A landscape with many valleys, sampled at points; each row gives a point and its height.
From any point a ball takes the steepest step (drop divided by distance) to one of its 4 nearest points. It stops when none of these is lower. Distance is the straight distance between rows; heights are no part of it.
dunum: [-27  53 -25 -45   0  47 -19  20 -54]  h=37.9
mel: [-33  14  27 -45 -29  15  30 -51  23]  h=44.2
lorar: [  3 -25  36  63 -18 -21  46 -19 -25]  h=4.8
Nised: [ -2  11 -19 -26  17  36 -45  24   2]  h=26.5
dugap: [ -8  38 -18 -57 -21 -26   6 -13  23]  h=47.4
tapon: [ -1  -8 -12  18  28  20 -40  31  17]  h=35.3
sevo: [-20  44   3 -46 -35 -30  21 -31  20]  h=7.5
nibam: [  8  -4  -8  28   4 -42  -4  14  30]  h=8.7
loba: [-15 -47  37   7 -13  16  39 -47  12]  h=10.0
Rami: [ 21 -27  -2  56  38  12 -34  36   3]  h=10.6
gor: [-23 -26  32 -13 -13  22  25 -56  31]  h=24.9
madog: [ -3   7 -27 -39  20  33 -38  11  -3]  h=42.5
Sepi: [  6  19 -27 -84  17  46  -2  19 -55]  h=38.1
pizo: [-12   1  -4  31  36  35 -38  31   6]  h=41.8
rog: [ 17 -24  26  60 -24 -36  44  -1 -45]  h=7.4
napu: [-24  25   5 -12 -27 -23  27 -23  34]  h=39.1
gad: [  7   4 -23 -17  10 -11 -31  18  35]  h=50.5
laf: [ 22 -25  -8  46  31  -9 -24  28  22]  h=7.0
Dipi: [  7 -46  42  52 -15  -1  44 -35 -31]  h=29.4
siz: [ -4  14 -11   6  -5 -39   7   7  37]  h=31.1
satub: [ 26 -21  18  71 -14 -53  31   9 -34]  h=8.1
zoda: [ -4  28 -12 -31 -15 -26   5  -6  34]  h=38.4
totop: [ -5  22 -23 -60  11  50 -25  23 -45]  h=33.4
tiv: [ 35 -37  -3  59  33 -14 -18  40   5]  h=21.8
vozek: [  9  39 -29 -80 -17 -29  -7  -2  16]  h=37.3
milir: [ -4 -47  43  22  -4  15  40 -41   5]  h=5.0
sipa: [ 21 -13  15  68  -7 -51  34   7  -1]  h=40.2
Pif: [ -1   1  18  48 -14 -38  39 -14   7]  h=84.8
zedum: [ -8  15 -20 -22  24  38 -45  21  -2]  h=6.1
tebib: [  0 -12   8  66  35  36 -38  39  -6]  h=33.3
nufar: [  3  31 -27 -56  -6 -24 -11   1  23]  h=28.7
figit: [ 12  12 -30 -80  15  30 -25   8 -17]  h=24.3
Suruf: [  7  11 -26 -59  18  15 -34   9   8]  h=36.5
Tum: [ -5  -2  33  43 -21 -23  38 -20   1]  h=29.6
nupet: [ 13  -7 -17  22  20 -22 -21  19  35]  h=12.9
vip: [ 27 -69  40  47 -23  -3  29 -39 -69]  h=15.6
Nidob: [ 26  10 -34 -85  11  16 -17  12 -17]  h=23.3
Kitip: [  0 -48  43  36  -8   8  44 -39 -11]  h=6.5
gitez: [ 18 -41  33  61 -31 -18  33 -21 -63]  h=4.7
Ziko: [ 22 -14  -1  50   9 -46   5  21  16]  h=80.8
Vefa: [-34   3  29   0 -30   2  32 -40  19]  h=47.5
kisap: [-16  31 -17 -20   9  49 -44  23 -22]  h=27.9
rovep: [-28  22  -3  39  17  51 -46  29 -10]  h=58.5
Saka: [ 19  17 -39 -88   4  -8 -11   3  -3]  h=11.0
rono: [ 25 -18 -10  47  20 -32 -11  26  23]  h=30.0
Ludit: [ -5  37 -22 -76  11  51  -5  26 -67]  h=43.8
dol: [-22  31  10 -21 -31 -23  19 -27  34]  h=69.9
vosi: [ -4  22 -20 -26  -9 -30 -12   4  38]  h=34.0
daku: [-19   7  24  20 -20 -23  37 -26  24]  h=8.8
ledeg: [ 13  15 -37 -61   9  -9 -26  14  14]  h=25.4
Noges: [ 25 -75  37  40 -13   5  33 -43 -51]  h=35.6
nup: [-25  24 -15   8  20  59 -40  21 -14]  h=5.9
bugo: [  4  -6 -20  -1  22   7 -32  19  25]  h=26.4
Sobel: [ -6  10  -9  -2  21  44 -45  21  -2]  h=49.7
zom: [-35  25  20 -33 -30  -1  32 -41  23]  h=68.3
vave: [-12  24 -23 -44  12  47 -39  21 -24]  h=29.2
Vuvi: [-10  16  -3  16 -15 -37  23 -11  32]  h=19.4
fuvip: [ 36 -25   8  71   2 -55  17  22 -13]  h=10.9
Kiguz: [-21 -18  36  26 -16  -5  46 -32   8]  h=6.7

Where does a ball stop that starts at each point below?
zom -> milir
Suruf -> Saka
sipa -> gitez
bugo -> laf
pizo -> laf
Ludit -> zedum
Sepi -> Saka
Dipi -> milir
Noges -> gitez
gad -> laf
daku -> milir
rog -> gitez

For each start below, name every point that the ball comes to, in order.
fuvip -> satub > lorar > gitez
tebib -> Rami > laf
Vuvi -> daku > Kiguz > milir
